The views of a scene show one set of named points, each view turned or mirrored, shifted and resized as a whole, with a little noise and some points left out.
(in the rows, 128 means zero)

Scene 1
View 1
bafe: [138 124 118 133 110 117 156 156 116 135 109 110 143 139 123 104 118 152
 121 118 112 126  99 126 119 107 140 130 137 135 117 143 128 116 141 144
 115 121 161 121  86 119 114 120 115]
Ber: [119 139 128 125 121 119 130 131 117 124 123 115 122 125 129 114 128 133
 122 127 118 133 123 105 127 121 129 127 134 127 130 121 140 118 127 140
 138 147 143 127 126 125 128 125 125]
Mas: [120 138 131 137 111 127 122 139 124 125 124 117 129 134 129 121 115 135
 118 132 120 126 129 107 123 113 134 124 140 128 124 130 143 110 122 136
 140 148 152 123 115 119 131 119 125]
tipo: [ 77 151 153 148 103 159 140 139 108 136 164 133 120 120  98  91 114 111
 132 170 111 138 134 113 110 129 111 137 130 148 170 132 164 135  92 140
 173 136 132 138 129 103 147 124  98]
piv: [112 142 135 133 113 128 129 137 119 126 131 119 125 126 120 112 122 130
 122 136 119 132 127 108 124 120 126 128 135 131 138 126 146 117 119 139
 146 145 144 127 123 121 133 124 120]
tigu: [108 146 137 132 116 129 121 131 118 124 132 122 119 125 127 116 123 127
 124 138 118 135 134 104 126 122 124 126 136 130 138 125 146 116 117 136
 150 150 142 129 132 120 138 122 125]
gud: [114 138 131 126 116 126 144 137 111 132 129 119 127 124 122 104 122 132
 130 133 114 135 116 116 124 121 127 132 133 135 139 127 141 123 125 141
 141 139 144 131 121 120 128 126 115]
nos: [137 136 119 113 127 103 129 130 119 124 108 108 124 126 142 123 134 142
 123 109 119 133 118 105 134 119 132 124 135 121 117 121 129 109 143 139
 126 152 148 123 125 135 121 128 133]
Gase: [127 136 126 118 123 114 135 134 114 128 118 113 126 126 132 113 127 138
 125 120 115 133 117 110 129 119 128 129 134 127 127 124 132 117 135 140
 130 146 148 127 123 128 123 125 122]
Beril: [115 141 130 119 123 120 136 130 113 125 127 117 123 121 128 108 131 131
 128 128 115 135 120 110 128 124 123 130 131 128 137 122 139 121 129 140
 141 147 142 130 130 126 128 128 121]
seb: [138 129 117 120 118 109 145 140 115 129 108 109 134 131 133 111 128 147
 121 113 114 130 106 116 127 115 136 128 138 127 118 131 126 114 144 143
 117 137 153 124 106 127 116 125 124]
Guzem: [134 138 125 130 120 110 104 132 134 117 110 108 125 139 143 136 125 143
 108 118 126 127 137 102 132 115 137 118 142 120 111 124 138  97 131 132
 135 161 156 120 121 130 126 117 141]
reg: [143 133 119 129 121 104 101 133 136 115 100 106 132 143 148 146 124 150
 103 110 128 123 130 100 132 108 144 115 146 115  99 126 133  91 138 132
 125 159 163 114 112 131 124 115 148]
nava: [124 138 128 129 117 119 123 136 122 123 120 113 126 128 132 123 126 137
 119 125 120 131 126 106 126 117 132 127 136 125 124 127 140 111 128 137
 139 151 151 124 121 124 128 122 130]
rez: [139 130 121 130 115 112 126 143 128 124 108 110 137 141 134 126 121 150
 112 117 118 125 117 112 127 108 143 123 140 124 109 133 132 105 137 137
 122 142 161 119 101 125 119 119 130]
zud: [ 98 147 139 117 124 132 155 129  97 134 146 124 115 108 113  85 130 118
 143 141 106 144 117 113 123 134 111 135 127 139 162 121 143 139 119 144
 149 139 127 141 143 120 132 135 103]
dis: [129 142 128 128 123 108  95 126 137 114 111 110 121 135 145 146 126 136
 108 121 130 129 141  96 133 116 136 116 143 115 114 118 143  97 128 132
 141 171 152 121 130 128 132 117 146]
dobid: [120 148 128 112 132 110 115 117 117 119 120 113 111 116 139 125 137 129
 126 120 119 138 130  98 137 130 122 123 136 119 132 109 138 113 128 137
 143 166 138 131 149 136 130 128 137]
Doda: [134 142 122 109 131 103 127 128 116 122 113 108 119 122 142 119 134 138
 124 110 118 135 119 104 135 122 129 124 136 119 121 118 130 111 141 140
 129 155 144 127 134 134 122 129 135]
vidur: [129 138 122 108 129 110 144 131 110 128 116 112 121 120 132 106 132 138
 131 118 113 139 111 111 131 123 128 126 133 127 131 120 129 122 139 143
 128 145 141 129 130 129 120 131 125]
Meda: [119 138 130 120 120 122 146 136 110 131 125 117 122 123 124 103 127 131
 131 128 112 137 115 115 125 123 127 131 132 135 136 128 136 124 132 145
 136 139 141 130 124 123 125 128 115]
pumi: [120 145 127 109 133 108 134 126 111 123 121 112 111 115 135 113 136 132
 133 120 117 142 122 104 133 127 120 128 131 124 136 114 134 119 135 142
 140 156 138 132 143 132 125 130 127]
View 2
piv: [142 131 145 106 131 126 126 138 137 143 122 127 116 124 133 120 110 125
 158 116 157 133 115 160 112 110 140 118 134 127 117 110 111 131  89 125
 151 145 143 139 117  88 142 139 123]
dobid: [151 141 132 126 162 120 137 118 135 162 110  93 132 124 138 140  88 112
 157 132 156 124 141 116 109 133 152 113 147 154 122 123 119 129 109 108
 150 128 104 130 122  96 161 131 142]
gud: [150 139 150 121 128 125 128 145 138 135 131 145 124 123 130 121 104 136
 144 121 150 130 110 165 115 117 146 114 122 127 120 118 129 133  79 135
 148 142 138 151 112  96 135 134 119]
rez: [125 142 167  94 125 124 133 164 157 111 135 117 129 108 139 129 107  89
 155  87 143 119 100 128 126 134 111 104 119 149 147 116 116 167  96 121
 113 127 136 138 119  97 115 153 149]
vidur: [153 146 147 134 138 120 140 141 143 138 135 135 139 120 134 131  87 128
 139 123 143 120 119 128 116 138 144 100 124 150 133 130 140 143  89 130
 131 126 107 152 113 107 138 128 129]
seb: [141 144 164 118 126 119 140 160 153 109 148 143 136 112 140 126  97 111
 139 103 137 115 103 129 125 139 122  95 113 150 150 125 138 163  86 130
 116 124 125 147 113 104 117 141 137]
pumi: [151 142 140 127 145 119 136 130 136 150 125 126 133 124 135 131  94 128
 146 127 153 126 125 137 111 129 150 111 132 140 122 123 129 135  92 123
 145 132 116 144 117 102 150 128 129]
Beril: [152 136 143 122 138 120 133 135 134 145 125 131 126 121 132 126  99 128
 147 127 149 128 121 147 111 125 148 113 130 137 122 122 125 133  90 127
 149 136 124 147 115  98 142 131 127]
zud: [173 134 138 147 132 120 130 128 117 165 126 164 122 136 126 118 103 166
 136 153 156 133 124 180 109 114 175 116 129 120  99 124 140 111  68 149
 171 146 125 162 106 100 154 118  95]
Gase: [147 139 150 122 137 120 136 143 143 134 131 129 133 120 136 127  98 117
 144 117 146 121 114 135 119 133 137 107 124 147 133 124 131 147  88 125
 134 129 120 145 112  98 130 134 133]
tipo: [160 113 139 110 118 136 106 134 111 168 115 160  91 139 122 102 132 168
 153 145 171 153 111 226 102  70 174 139 135  84  75  98 101  88  59 149
 195 171 174 158 113  80 155 135  84]
Meda: [156 140 148 126 129 122 133 147 139 137 135 148 128 124 130 124 100 135
 141 125 147 128 117 154 115 125 144 107 123 135 126 120 137 140  80 135
 145 137 125 153 108 101 135 132 119]
Ber: [148 139 140 128 143 118 133 135 138 146 125 123 131 124 135 128  95 126
 145 125 152 124 125 138 113 131 146 110 129 142 123 124 126 136  89 122
 142 129 117 144 115  99 146 131 130]
bafe: [130 144 181 103  97 123 140 187 160  82 163 175 131 107 136 114 109 112
 130  85 131 117  76 157 132 136 105  94  98 137 157 120 137 179  71 143
  98 126 148 160 109 101  89 147 129]
Guzem: [126 137 151  87 147 125 131 142 155 133 120  84 123 113 143 136 100  82
 171  95 152 123 118 113 119 131 115 110 136 157 139 115 100 154 114 108
 125 128 124 120 125  89 133 149 157]
nos: [136 148 147 117 148 117 138 141 154 131 129 113 140 115 140 139  91 102
 152 111 144 114 119 109 118 144 131 100 131 159 142 127 132 155 104 115
 123 120 108 136 117 104 134 133 150]
tigu: [147 131 142 106 141 129 124 133 136 155 113 117 117 124 134 125 109 124
 160 122 161 135 120 154 110 109 148 125 137 130 111 112 108 126  91 125
 158 147 138 137 119  88 152 137 126]
nava: [141 135 152 102 139 124 131 140 147 136 125 114 123 117 138 127 104 106
 154 110 150 125 113 138 114 125 131 113 129 141 130 115 116 142  96 120
 136 136 129 137 117  92 138 140 139]
Doda: [144 147 145 127 149 115 140 133 145 139 128 113 141 122 139 136  88 108
 149 117 146 118 123 109 117 145 138 104 130 160 138 132 131 148 102 119
 128 121 101 136 116 103 141 129 143]
Mas: [135 132 155  93 134 127 129 147 146 132 125 113 116 117 136 124 115 108
 163 105 156 131 106 151 120 117 131 119 128 133 123 108 106 143  95 120
 140 143 144 133 120  87 133 145 135]
reg: [116 140 158  78 149 123 134 151 162 115 122  77 130 105 147 139  98  65
 173  79 146 118 111  98 123 140 103 103 134 167 152 114 102 169 120  96
 109 121 127 115 126  94 127 154 170]
View 3
Guzem: [153 119 121  96  77 118 161 128 119 134 130 130 133 128 174  89 123 132
 159 137 149 167 109 153  92 150 122 144 126 120 106 109 133 126 161 117
 125 114 130 108 117 133 109 118 128]
vidur: [117 124 127  88 101 133 123 105 115 114 131 119 132 129 142 118 126 120
 141 133 140 140 136 144 112 140 114 127 146 107 123 117 124 121 121 127
 114 111 117 110 116 132 142 132 138]
dobid: [147 120 119 101 101 121 129 117 124 130 139 119 136 118 162 106 114 133
 140 138 126 149 142 162 106 150 107 125 129 121 112 106 119 125 159 129
 135 104 114  99 117 118 160 146 124]
bafe: [ 86 131 138  88  87 135 142 109 111 106 124 128 130 146 143 114 140 114
 153 123 175 146 101 116  98 130 134 139 157 100 133 133 139 117  99 122
  82 125 134 123 125 153  87  97 144]
Doda: [136 122 123  81  93 132 128 106 121 122 133 115 126 126 150 109 118 122
 153 137 138 157 131 156 109 138 117 135 140 113 116 109 122 121 138 120
 127 112 121 112 110 129 136 135 131]
rez: [123 125 128  91  77 125 155 122 115 119 124 130 129 138 163  95 130 124
 158 132 166 162 101 133  90 142 128 146 138 114 118 120 137 122 130 115
 105 122 136 116 120 142  93 106 137]
tipo: [ 79 126 153 188 141  92 129 150 108 114 145 144 175 118 173 130 150 164
  83 114 134  86 148 107  94 164 120  98 134 112 132 157 122 132 139 184
  60 114 119  76 156 115 173 124 137]
nos: [134 124 122  80  84 131 137 109 121 122 131 118 127 129 151 106 121 120
 156 137 144 158 122 154 104 140 117 139 139 115 113 107 128 120 137 115
 123 115 122 113 115 133 124 129 131]
seb: [107 128 127  72  88 141 129  97 116 109 125 116 123 138 138 117 126 110
 156 133 155 154 117 139 112 129 122 137 154 106 127 120 130 115 106 114
 108 119 123 126 111 146 110 117 140]
Gase: [118 123 129  97  99 126 130 114 120 119 132 124 132 127 153 114 128 126
 146 129 146 145 127 146 104 139 119 131 145 109 121 122 129 123 128 127
 109 113 121 111 119 134 130 126 136]
reg: [158 119 121  84  66 123 168 128 120 134 126 130 125 132 173  82 121 128
 174 139 157 178  95 155  88 144 124 157 124 122 104 105 137 126 160 105
 130 119 137 115 114 137  90 113 127]
gud: [100 126 138 119 109 120 127 121 112 113 134 129 147 129 155 119 134 134
 128 125 146 128 133 130 105 146 119 120 145 109 126 135 127 120 125 140
  92 116 123 100 129 129 139 122 140]
Mas: [122 126 134 122  93 115 152 135 113 126 134 135 142 130 173 102 134 137
 140 129 154 143 112 134  93 151 124 130 129 117 118 125 131 127 146 132
  97 119 131 100 131 129 119 115 136]
Meda: [102 125 135 110 109 124 125 111 117 111 131 125 140 127 147 122 132 129
 130 129 142 131 134 136 107 142 120 122 147 106 128 128 124 123 121 139
  99 116 120 105 127 132 141 125 136]
dis: [164 117 119 106  79 113 164 134 121 140 135 130 133 124 181  88 119 139
 157 134 139 164 111 158  91 154 116 144 116 128  98 105 132 128 176 120
 132 112 129 101 120 123 121 129 127]
Ber: [122 123 131 105 105 125 125 115 119 120 137 122 136 123 153 114 126 132
 135 132 135 140 141 145 106 142 113 123 139 110 119 118 123 120 133 133
 113 111 120 104 123 124 150 133 134]
zud: [ 88 126 142 134 134 118 102 114 116 109 142 123 154 116 146 137 133 143
 105 124 128 104 164 130 116 147 109 105 149 107 131 138 112 125 118 161
  90 107 109  95 134 119 185 140 136]
piv: [113 125 132 120 104 117 132 124 114 119 137 130 144 125 161 116 132 136
 130 124 143 132 133 135 105 145 118 122 140 112 124 129 124 123 135 139
  99 114 122 101 128 126 143 124 136]
nava: [125 122 132 108  94 120 144 124 117 124 134 128 138 129 163 105 128 133
 146 133 149 148 121 141  98 148 120 132 131 116 117 120 129 125 145 129
 110 114 127 104 126 130 128 120 133]
pumi: [122 125 129 106 106 125 126 114 122 120 137 122 138 123 153 117 126 134
 131 132 134 139 140 148 109 146 112 127 138 113 120 117 121 123 137 139
 116 109 116 100 121 124 151 136 133]
tigu: [122 121 132 133 108 111 139 135 117 125 138 132 149 120 170 111 128 144
 127 128 136 131 131 137 101 154 116 121 130 117 118 127 125 129 151 144
 105 112 122  92 132 121 148 128 132]
View 4
Guzem: [100 154 124  97 122 131 157 137 124 121 117 145 137 114 143 115 142 128
 121 129 143 161 107 103 126 126 157 101  91 156 110 128 123 127 112 127
 139 120 152 127 120 113 130 132 102]
Ber: [110 141 133 103 146 145 129 101 128 111 119 126 121 144 121 106 124 135
 114 121 131 148 142 109 135 142 142 129  92 148 104 116 142 120 127 144
 146 114 133 113 119 122 133 125 126]
nava: [113 146 130  99 135 138 138 123 132 116 119 129 131 122 131 111 136 129
 120 127 135 147 130  99 132 142 152 123  95 155 109 121 140 116 116 132
 142 117 148 118 118 118 125 129 118]
reg: [ 89 157 117  89 117 132 170 142 117 129 124 160 148  99 143 115 149 137
 129 127 137 157  96  98 116 113 166  84  84 154 110 136 117 135 111 118
 131 120 155 128 113 110 121 141  94]
bafe: [129 124 119  93 134 136 124 123 134 121 152 142 170  86 112 102 143 143
 136 116 106 107 143  88 127 152 169 120  76 161 123 123 161 111 122 123
 140 111 170  84 111 112  89 132 142]
Gase: [112 138 131 101 143 142 133 105 125 115 128 136 136 129 119 105 130 137
 120 119 125 143 140 106 134 143 151 120  93 150 106 120 143 126 127 137
 146 114 141 108 115 122 120 127 128]
nos: [ 93 144 130 101 139 139 145 104 115 117 129 146 140 123 124 105 132 146
 122 121 126 147 128 108 129 125 154  99  90 146 101 125 136 135 130 136
 141 112 143 114 115 119 119 130 117]
Beril: [117 141 133 107 149 146 124 103 131 111 120 125 124 143 121 105 122 131
 110 122 130 146 144 105 138 149 146 136  96 156 106 115 143 117 126 144
 149 115 134 110 119 122 130 124 129]
seb: [110 131 127  98 137 139 134 108 119 117 144 145 154 107 113 102 136 148
 130 116 112 126 142 100 128 135 161 110  82 153 112 122 151 128 130 134
 141 110 155  96 113 120 103 129 132]
Doda: [ 93 145 132 102 141 144 145  99 114 115 125 142 131 135 124 108 127 145
 118 117 128 151 134 115 128 128 147 107  93 146  99 124 132 141 132 143
 145 111 138 114 115 122 125 130 122]
piv: [131 144 127 103 141 141 126 124 144 110 115 116 125 135 130 112 128 116
 110 128 140 152 139  96 135 158 145 147  95 157 114 114 143 104 114 135
 149 122 143 115 120 120 134 124 128]
dis: [ 94 165 129 101 123 134 163 137 124 121 107 145 123 126 148 118 141 126
 117 134 152 172 101 106 123 123 149 102  94 150 108 128 116 128 111 127
 137 122 144 139 119 116 145 132  93]
tigu: [127 151 133 107 143 142 127 123 142 107 107 116 116 146 136 110 126 117
 105 131 144 158 137  99 138 154 139 146  99 154 110 115 138 106 113 137
 148 122 140 121 124 120 143 125 124]
rez: [111 143 119  93 125 135 145 132 127 123 135 149 154  97 131 109 145 139
 132 125 124 133 121  95 121 133 166 105  80 161 116 123 139 120 117 124
 134 119 166 108 113 113 106 133 120]
pumi: [108 144 134 108 149 145 130  95 127 111 118 125 120 148 123 107 120 131
 110 121 133 150 143 110 138 142 143 128 100 146 103 115 141 123 129 147
 151 112 131 116 121 124 134 126 127]
Mas: [126 148 124  99 131 136 133 134 142 116 116 128 134 121 135 112 141 117
 117 130 140 147 127  96 130 149 155 134  91 159 115 120 139 105 109 127
 147 123 152 118 117 116 126 129 119]
vidur: [109 131 132 104 149 142 127  91 118 113 138 137 141 129 107 100 123 147
 123 112 114 130 154 107 133 141 154 122  90 149 106 119 153 129 137 146
 149 109 143  96 116 121 110 123 137]
tipo: [179 140 136 113 159 147  85 127 174 100  97  77  93 162 128 110 112  85
  89 137 145 145 163  88 154 203 129 211 105 164 122  95 161  61 100 142
 159 130 133 115 129 121 150 118 151]
View 5
dis: [119 110 102 138 120 120 124 153 177  88 148 104 133 153 160 123 133 123
 194 127 115 135 110 160 120 154 159  72  97 139  96 152 128 130  72 106
  77 144 141 116  97 112 154 110 108]
Mas: [ 96  94 117 127 118 128 113 133 135  81 130  92 140 142 127 111 139 147
 166 149 172 126 121 165 125 159 145 113 110 154  91 129 134 125 102 117
 112 110 131 112  93 147 136 116 115]
Beril: [119 101 129 130 117 124 144 110 120 107 117 110 149 147 104 118 113 147
 142 169 147 119 119 153 126 143 145 107 122 146 120 128 130 128 124 118
 104  90 144 133  79 132 130 131 128]
Guzem: [113 108 101 127 128 121 117 148 169  99 136 100 136 139 160 119 148 125
 183 126 148 134 103 160 123 151 156  83 110 146 104 151 123 126  84 101
  83 138 142 119 106 128 146 119 103]
bafe: [ 95  96 106  94 135 120 102 116 117 117  92  97 152 101 143 116 184 148
 129 124 252 104 104 147 131 149 134 136 136 161 126 136 113 114 147  97
 116  96 130 111 130 178 129 148 109]
piv: [104  89 124 134 114 130 129 115 122  80 126  95 143 150 104 116 120 154
 155 170 158 122 129 164 129 158 146 118 113 152  94 124 138 128 110 124
 113  92 135 120  81 142 130 122 124]
nava: [103  97 112 132 120 131 116 134 142  82 135  96 140 145 125 118 133 144
 172 152 156 128 121 160 126 160 151 103 112 153  92 134 134 125  97 118
 104 113 135 116  94 138 139 119 114]
nos: [129 117 108 121 125 113 138 127 151 128 113 120 147 133 146 124 138 122
 152 126 156 115  98 148 124 133 153  85 119 140 139 154 120 122 114  99
  81 121 145 132 105 125 142 134 115]
seb: [113 108 109 108 125 116 121 116 130 130 101 113 151 114 144 119 157 131
 133 126 206 106  98 147 125 134 142 110 133 153 136 145 114 120 137  95
 100 106 135 124 116 149 131 143 112]
zud: [123  89 159 143  99 130 159  79  75 103 103 110 157 161  55 121  80 164
 109 216 145 106 138 148 132 144 133 130 131 149 119 108 141 135 148 140
 124  45 142 142  50 138 115 137 152]
tigu: [110  93 130 140 110 131 137 121 125  82 128  93 145 161 102 118 109 150
 160 178 130 125 125 164 126 157 145 108 112 148  95 126 141 136 102 126
 104  92 137 122  72 135 134 115 125]
dobid: [140 114 126 143 109 122 158 124 146 110 126 124 148 161 122 124  99 127
 159 158  94 125 110 156 124 136 160  72 111 131 124 149 127 134 102 114
  80 110 151 143  72 108 142 123 131]
Ber: [121 104 129 131 114 120 143 111 123 114 113 114 147 148 109 121 113 137
 143 160 143 112 112 152 128 143 150 102 119 140 124 138 125 128 122 119
  98  94 143 137  83 132 133 132 125]
gud: [106  93 129 124 116 127 131 107 102 101 108 103 151 144  97 116 122 153
 133 172 176 114 126 155 133 152 140 122 126 152 115 120 133 126 132 126
 119  76 134 125  86 149 127 131 128]
pumi: [126 106 125 137 110 118 151 108 123 114 112 119 147 150 108 120 108 136
 139 166 137 117 116 151 127 138 148  97 123 140 128 138 130 131 122 115
 100  92 144 136  76 126 134 132 130]
Gase: [119 104 120 124 121 119 140 114 130 118 110 112 150 138 128 119 133 138
 139 149 166 112 109 149 125 138 148 101 123 143 133 143 123 125 125 105
 100  98 142 130  93 136 134 135 121]
Meda: [112  96 131 127 113 123 139 104 110 110 105 108 150 137 107 117 124 146
 125 163 174 108 116 150 130 143 140 115 127 147 123 128 128 129 140 117
 113  79 139 132  91 145 129 138 128]
vidur: [129 107 128 122 120 118 148 105 122 134 102 124 153 136 120 120 125 138
 129 152 164 104 104 147 125 131 147 101 132 140 142 142 119 127 138 108
  96  93 148 142  92 131 132 146 124]
reg: [114 117  87 121 133 118 112 159 182 104 140 106 131 130 184 122 168 118
 188  98 162 134  96 162 115 145 159  75 109 144 110 166 113 122  82  88
  72 158 134 116 127 129 155 118  94]
rez: [102 104  98 112 132 117 108 133 151 111 120 100 144 121 157 119 168 132
 162 116 202 117 103 152 126 149 149 105 118 156 114 146 121 119 110  98
 100 126 133 113 120 150 142 132 100]
Doda: [138 115 114 124 119 112 150 116 147 132 113 124 148 139 139 127 126 122
 144 133 143 121 100 151 123 127 149  79 127 137 138 154 116 127 123 100
  83 113 147 139  97 120 142 137 119]
View 6
dis: [103 143 118 100  64 116 115 139 140 136 118 141 154 130 137 110 121 171
 134 161  97 135 143 113 113 120 110 129 143  87 145  99  90 136 132 146
 116 170 134 140 118 140 141 129 140]
Beril: [119 130 138 115 123 104 132 145 124 103 102 115 123 140 141 120 107 135
 115 122 127 135 122 130 135 138 121 121 154 126 123 126 127 100 116 151
 134 129 121 159 135 123 148 113 116]
tigu: [122 135 127 111 130 112 129 165 131 109  93 129 133 130 147 120 106 139
 130 141 111 147 116 126 135 133 118 124 151 129 138 116 123 109 121 161
 131 140 107 141 118 121 136 115 113]
nava: [117 136 126 117 103 113 127 149 125 121 116 132 128 138 142 119 108 147
 126 122 115 124 134 115 130 134 111 123 148 116 128 115 117 114 125 144
 129 137 130 149 122 139 144 126 124]
Guzem: [109 139 120 107  69 117 119 137 135 136 130 144 140 135 139 108 119 162
 132 138 109 120 145 106 119 125 102 129 138  91 136 105  97 130 130 136
 119 155 139 140 114 147 147 134 140]
vidur: [120 122 145 115 118 101 136 124 119 110 112 105 116 150 134 118 109 144
 104 114 133 117 127 131 131 144 115 121 158 109 117 129 123 100 117 142
 123 119 138 172 150 129 155 119 126]
Meda: [125 125 138 119 138 107 138 145 119 104 107 113 113 147 140 119 103 131
 115 101 130 122 125 127 140 141 115 121 153 128 117 128 138  98 120 150
 133 115 127 162 135 130 149 116 116]
dobid: [113 129 142  96 102 101 126 123 132 113  94 112 150 134 132 115 117 159
 114 162 116 150 118 144 125 128 119 128 158 100 139 116 103 113 116 160
 119 152 125 161 148 110 150 106 126]
rez: [111 140 122 125  88 120 127 143 123 134 145 142 113 147 138 109 110 153
 126  99 118  97 155  96 125 137  98 127 137 104 119 113 115 123 134 124
 124 134 149 150 112 166 152 146 140]
pumi: [121 126 144 109 120 105 132 132 122 110  95 110 127 142 137 117 105 142
 111 132 126 137 120 138 133 139 117 123 161 119 129 124 123 101 115 153
 128 130 125 163 143 119 150 112 121]
nos: [111 128 139 110  85 107 130 115 124 125 122 116 124 148 130 111 115 159
 113 126 127 115 140 125 123 136 109 130 150  92 126 120 106 112 123 132
 118 136 151 164 145 138 153 125 142]
Gase: [120 129 139 117 113 109 133 133 124 115 115 116 120 146 137 115 109 144
 114 116 129 118 132 126 130 138 109 124 154 111 119 125 121 102 123 141
 124 127 136 161 137 136 153 124 130]
Doda: [116 123 142 106  92 103 127 114 124 119 114 111 129 146 129 115 118 155
 106 133 129 122 131 134 123 134 110 125 153  96 127 122 112 110 121 139
 120 135 143 167 149 132 158 119 138]
gud: [126 129 135 123 146 110 136 158 125 107 101 121 114 141 145 122  98 129
 118 104 129 129 126 121 139 142 117 120 154 133 120 127 138  99 121 152
 134 119 119 153 126 133 146 118 111]
tipo: [136 134 124 122 202 113 141 213 127  85  68 130 120 129 168 136  79  99
 138 107 108 164 104 120 161 143 133 110 157 177 127 124 158  88 115 182
 151 121  75 129 102 102 126 105  74]
Ber: [118 127 141 114 122 103 133 136 124 110 102 111 125 143 137 118 104 142
 113 127 125 131 122 132 128 141 121 125 154 118 128 124 123 100 118 152
 126 132 127 162 139 122 149 112 120]
seb: [120 128 136 129 104 114 134 127 116 123 135 121 105 155 136 112 111 145
 110  86 136  93 145 112 130 141 105 125 145 107 110 124 126 104 126 123
 123 111 151 166 136 156 162 134 135]
zud: [134 120 149 117 182  94 141 158 119  81  69  97 115 141 146 131  91 112
 109 116 136 152 103 150 151 150 130 116 168 156 123 136 151  74 107 170
 141 114 101 162 144  97 143  90  92]

Which points are out of place in each view (at most two, in the order of its rows)? Write - if all are in place.
view 1: Ber, pumi
view 2: bafe
view 3: seb, piv
view 4: vidur
view 5: nava
view 6: tipo
